Each row is a point on a landscape with many peaks, with its height.
A climber steps from a point to the highest of its 2 nearest points, and stops where none of them is higher. Distance is the straight distance between rows; heights are no part of it.
sivuz h=467: -12 16 -4 -26 -13 31 -1 -13 -6 24 24 25 -21 16 14 -48 -21 50 -3 -21
suza h=548: 20 -15 -4 4 -2 -38 0 -28 -5 -40 -6 20 51 26 -23 1 17 -7 13 3
vapa h=285: -27 -7 -15 48 -37 -8 1 4 11 21 -6 -9 -12 -31 2 -7 -36 -22 -6 -4
Lut h=248: -12 -23 -33 38 12 1 -20 9 -38 0 -33 1 9 -2 11 -16 -17 -31 21 -11
mafod h=450: 8 8 -1 10 9 30 -30 -10 -32 15 -9 11 -18 -17 -1 -5 -20 -28 32 -14
Fim h=55: -4 36 51 -43 1 -7 50 -31 -24 -15 -6 -15 21 -45 29 -13 29 5 -1 13
lada h=337: -44 26 -24 -11 -10 -26 14 53 14 14 -18 -14 -23 5 -4 34 -6 22 10 10
pese h=579: -18 68 -21 -33 11 -4 6 19 2 -40 11 -5 -7 15 -23 20 23 0 15 -13
vika h=535: -14 14 -3 -14 5 2 6 3 -18 32 -3 11 -26 -9 4 -30 -41 41 10 -53
Mek h=396: -14 18 -11 45 -27 27 -16 6 -61 -6 0 -15 -47 -19 5 -43 -40 -14 -7 -3
Fofu h=82: 15 13 36 -8 5 2 -1 -35 18 -31 19 -3 21 8 -28 -2 15 -1 -14 2
litum h=49: 11 48 51 -63 5 3 30 -34 -16 -8 16 12 5 -32 18 -11 44 21 -2 0
tig h=252: -17 -13 -14 67 3 1 -32 -13 -62 -32 -36 14 10 -8 -37 -26 5 14 -17 1
Kuvip h=303: -9 -23 -18 -13 -39 -12 17 -10 16 54 -3 14 3 -14 17 3 -16 14 7 35
ginop h=436: -15 -5 -6 -24 7 16 26 -18 31 37 -9 1 -6 -28 7 21 9 -12 0 5
Puva h=119: 27 -9 47 -32 19 3 -2 -10 27 4 4 -8 12 -34 8 27 31 -2 -30 48
Noli h=552: -20 16 22 -19 39 -5 49 -15 27 -27 8 -25 -9 -27 -6 27 22 1 -16 -29
gaba h=633: -26 -8 5 5 11 15 27 -3 45 9 17 -31 -34 -9 -12 4 4 -8 -43 -3
Vep h=237: -14 -32 3 48 -41 0 8 23 24 16 -15 11 -6 -20 21 -3 -28 -15 -8 30
vavin h=407: -10 3 -11 10 30 17 6 -5 5 14 2 1 -19 -41 3 25 -15 -35 -3 -28
lupev h=564: -1 -21 9 12 -14 10 -5 -1 24 12 -2 -8 -6 20 11 -29 -4 8 -4 -9
memi h=537: -16 20 -37 -6 22 -40 1 23 -15 -33 4 -16 10 46 -30 -1 8 3 4 -26
reb h=340: -30 8 -10 49 -17 16 -4 7 -22 1 1 -26 -39 -26 -8 -12 -45 -30 -8 -10
Bor h=380: -47 -40 -26 10 5 -14 38 20 25 4 -2 -18 -7 -2 -20 7 -14 -20 -23 6
Gipon h=556: -30 -18 11 -2 -14 8 40 -6 40 39 7 -14 -30 -17 2 1 -10 9 -28 4
Fotog h=483: 16 -19 -7 0 -26 1 -11 -4 -1 -10 -7 14 19 50 1 -5 30 2 -5 39
kor h=53: 28 9 45 -40 11 -14 -3 -10 14 -39 17 5 9 2 13 -19 12 9 31 -27
sef h=488: 0 -13 -3 -5 29 -4 -5 6 -1 -25 4 -23 7 8 -18 -2 -7 -24 -3 -37
Kuf h=76: 30 -46 23 0 3 -15 -14 20 20 -5 -12 -11 17 41 14 -1 10 17 -6 24
gukev h=150: 41 -5 14 -22 1 -26 -7 -9 0 -4 14 -8 28 12 1 36 28 -1 1 50
rafad h=43: -6 20 3 -47 13 -10 32 -12 7 3 13 -12 -13 1 7 -5 15 25 8 -35
sunol h=95: 17 -41 17 -25 4 -16 5 -4 15 17 -11 -26 17 20 -3 -1 16 6 -13 54
Baso h=409: 31 21 4 -22 11 15 -39 14 -16 -6 36 54 -13 9 26 -36 -21 17 28 -3
Boz h=134: 39 -2 32 -34 9 -12 -2 7 1 -5 24 -29 16 -18 5 41 35 4 -29 71
Fabaf h=499: 0 -16 3 9 -3 10 4 4 15 38 -2 4 -12 -12 15 -9 -25 10 11 -30
Vero h=484: 1 20 10 -36 18 6 34 -41 10 12 -8 5 5 -24 8 16 31 -19 9 3
Par h=570: 25 11 15 8 12 5 -34 7 -17 -42 12 30 16 19 -1 -30 2 -8 25 -9
pep h=418: -30 -29 -20 36 18 -17 18 6 18 -14 -6 -2 13 -1 -34 15 -18 -21 -27 -25
tefe h=620: 24 -10 29 -6 21 3 -28 15 16 -3 3 -2 -6 1 9 -14 -6 -5 14 -28
ridoz h=281: -8 -14 -28 56 9 14 -21 -3 -57 -26 -29 -3 1 6 -23 -16 -6 -27 1 -5
Guk h=529: -25 -2 -7 5 -22 -4 7 2 13 12 20 -21 -29 27 9 -39 -15 27 -6 -6
Tav h=545: 50 18 8 0 0 4 -27 11 -14 -46 30 30 16 34 7 -5 15 9 11 24
bope h=103: 43 -14 50 -12 11 -2 -3 16 33 -5 29 -12 1 -3 8 33 20 -3 -15 26
Rim h=332: -20 -11 -30 51 13 0 -8 -15 -17 -15 -10 -19 1 -6 -40 20 -24 -42 -8 -7
pogup h=563: 37 -45 13 37 8 -4 -36 30 7 -20 -16 10 23 -3 -4 18 4 5 0 8
Sab h=298: 7 11 -2 30 -65 17 -22 -10 -2 37 12 26 -5 2 9 -13 -22 11 5 8
bofog h=57: 45 -2 43 -39 6 -10 -4 15 15 -10 28 6 7 17 28 1 24 22 26 -4
Lonot h=609: -30 38 -29 -12 10 -2 6 11 3 -9 10 -16 -18 11 -16 3 3 0 7 -22
Panab h=217: -14 -7 -42 31 -13 15 -26 -17 -8 -12 -21 5 17 0 -5 -1 -11 -41 17 0
Nid h=577: 18 -10 12 -9 39 -11 -20 12 -5 14 -10 0 -4 -21 11 -4 -21 -25 28 -42
Vufaf h=621: 18 -29 3 56 -16 -4 -33 2 -16 -35 -25 27 33 17 -19 13 21 5 -24 8
rader h=65: 32 -32 22 -26 12 -21 -9 7 25 16 2 5 4 20 27 5 14 20 11 9
Fonus h=381: -45 -1 -29 42 20 -11 4 12 -8 -14 2 -18 -3 -8 -34 31 -19 -13 -40 -2
febob h=591: 32 -20 25 25 10 6 -40 25 -8 -34 4 10 8 22 7 -7 6 -4 7 -15
geke h=514: -23 18 -23 -31 23 -6 56 -27 -6 23 -18 5 1 -37 25 35 35 -20 -8 4
Sabo h=326: -41 49 -27 -14 -27 -3 7 32 -4 18 -2 -25 -25 28 -10 18 -5 24 7 13
pida h=515: 41 -9 -21 9 -31 9 -25 15 -16 -38 8 24 17 41 10 2 31 24 -2 28
ril h=512: 0 19 -39 -13 21 8 -13 -13 -35 5 -7 8 -8 -20 -7 -2 -11 -32 45 -37
rus h=48: 5 25 15 -41 23 -17 19 -6 3 -21 16 1 1 -5 19 -27 16 7 40 -49
neta h=516: -24 40 -10 -1 -20 33 1 -10 -15 25 23 3 -45 5 -5 -42 -27 22 -17 -23
lodo h=523: 10 7 9 -13 29 -15 22 -13 25 -15 3 -24 9 -13 -18 8 16 -18 -6 -37
dobup h=351: -42 1 -41 -7 3 -27 34 33 16 9 -21 -25 -12 -3 -15 29 -9 -5 -8 15
bisid h=70: 2 28 45 -28 1 -1 34 -54 9 -41 11 -20 30 -18 -24 -5 23 -5 -1 2
Levob h=454: -18 32 -11 18 -2 33 -18 8 -46 17 23 2 -44 -17 -5 -43 -35 1 5 -19
laz h=376: 4 -23 -2 -26 -15 6 25 -13 11 73 -13 35 19 -24 13 21 -25 25 6 21
Ses h=541: -36 32 -35 -24 3 -5 41 2 3 21 -11 -4 -21 -28 4 36 22 1 -4 -4
Femuv h=452: -25 -31 -17 28 26 -9 4 25 4 -12 -12 -20 3 14 -13 -6 -16 -4 -4 -24
nuri h=583: 24 -28 -1 37 13 -16 -25 -26 -18 -37 -19 16 46 22 -31 4 11 -14 -2 -4
rakav h=391: 49 10 1 7 3 27 -48 27 -40 -8 17 46 -10 4 33 -5 -7 15 24 -2
fal h=518: 9 -46 -1 43 18 7 -22 13 8 -3 -24 10 16 -13 -15 15 -13 -28 -6 -2
remim h=189: 19 -26 -28 16 -14 1 -18 -10 2 -1 -19 14 31 7 4 21 3 -39 26 21
luma h=453: -5 -21 17 -16 -4 2 16 -9 29 56 -6 -1 -20 -32 13 0 0 9 -25 32
duvi h=126: 15 -39 2 -24 -27 -7 -13 5 8 36 -6 -11 2 10 24 -10 10 18 -3 62
dupeb h=568: -25 22 -11 -15 -10 0 20 18 -3 25 14 -9 -28 11 14 -20 -18 40 -7 -37
Guva h=394: -2 5 -7 33 -24 30 -30 -6 -18 8 3 6 -18 -17 14 -20 -22 -14 1 -20
tukom h=162: 7 -13 4 10 -54 -5 2 14 3 28 -3 -8 2 18 23 -16 4 26 -8 50
baf h=561: -22 56 -23 -20 30 -20 -9 30 -9 -40 -1 6 3 49 -35 6 10 11 2 -10
zuz h=349: 11 15 16 27 -38 39 -40 2 -4 5 18 22 -11 10 3 -17 -8 -3 4 10
kap h=500: -21 9 -42 27 27 -18 -10 16 -35 -25 -10 -8 8 31 -37 2 -9 -6 -5 -16
Negi h=513: 6 -7 -13 -11 -5 -20 3 -25 1 -19 -9 -7 36 48 -18 -22 22 -1 2 23
Mev h=464: -7 -30 4 20 26 9 -19 5 11 -2 -14 -7 -16 -25 -4 11 -30 -38 0 -22
Kufi h=433: 9 17 10 -27 9 23 -19 -11 6 -3 20 29 -22 9 11 -45 -21 11 13 -28
mifi h=444: 8 -19 -10 -30 -6 -4 9 -6 7 50 -14 25 6 -12 17 8 -25 21 25 -18
deku h=590: 8 -29 -5 59 -30 -3 -28 30 -10 -25 -35 22 27 23 2 6 18 34 -17 30
buk h=168: 37 -23 -6 -1 -4 -19 -2 3 16 -11 -15 6 38 16 8 41 15 -14 20 33
fuv h=573: -36 34 -18 -23 -1 10 23 -24 5 10 2 -25 -14 6 -5 13 13 -2 -10 -10
bim h=566: -10 21 -45 -22 14 -7 4 -5 -13 12 -3 -6 -10 -7 7 -5 -8 -9 11 -32
tos h=232: 10 -3 -3 15 -58 0 16 -4 2 61 0 28 -1 -18 19 -7 -37 18 2 24
Gom h=39: 21 32 31 -56 -10 18 7 -34 1 16 12 13 3 -12 12 -6 25 17 4 18
vuva h=197: 12 -37 2 29 -41 5 -7 21 17 20 -6 9 2 12 13 9 -6 10 -4 29
Poro h=580: -44 11 16 -4 31 8 44 19 30 2 0 -29 -27 -19 -7 25 28 0 -33 -12
robi h=62: -14 31 41 -29 10 -15 42 -49 -11 -21 -5 -37 26 -35 -7 9 27 -7 -25 14
Romik h=94: 30 6 59 -4 -1 5 -9 -6 16 -35 35 -6 20 13 -2 31 17 9 -8 14

Where does a climber stop that starts at each point below?
lada: gaba
Fofu: ridoz
Sab: Lonot
Fonus: gaba
Rim: gaba
kor: neta
vuva: neta

Call two points neighbours if one is among the 2 nearest of the other. Go from one point of each pair to the other, from neighbour to neighbour, staying as high as possible. Name the lowest point that can't be avoided.
gaba, Lonot: Femuv
dupeb, lupev: Guk
Vufaf, Lonot: vavin
Vufaf, febob: pogup
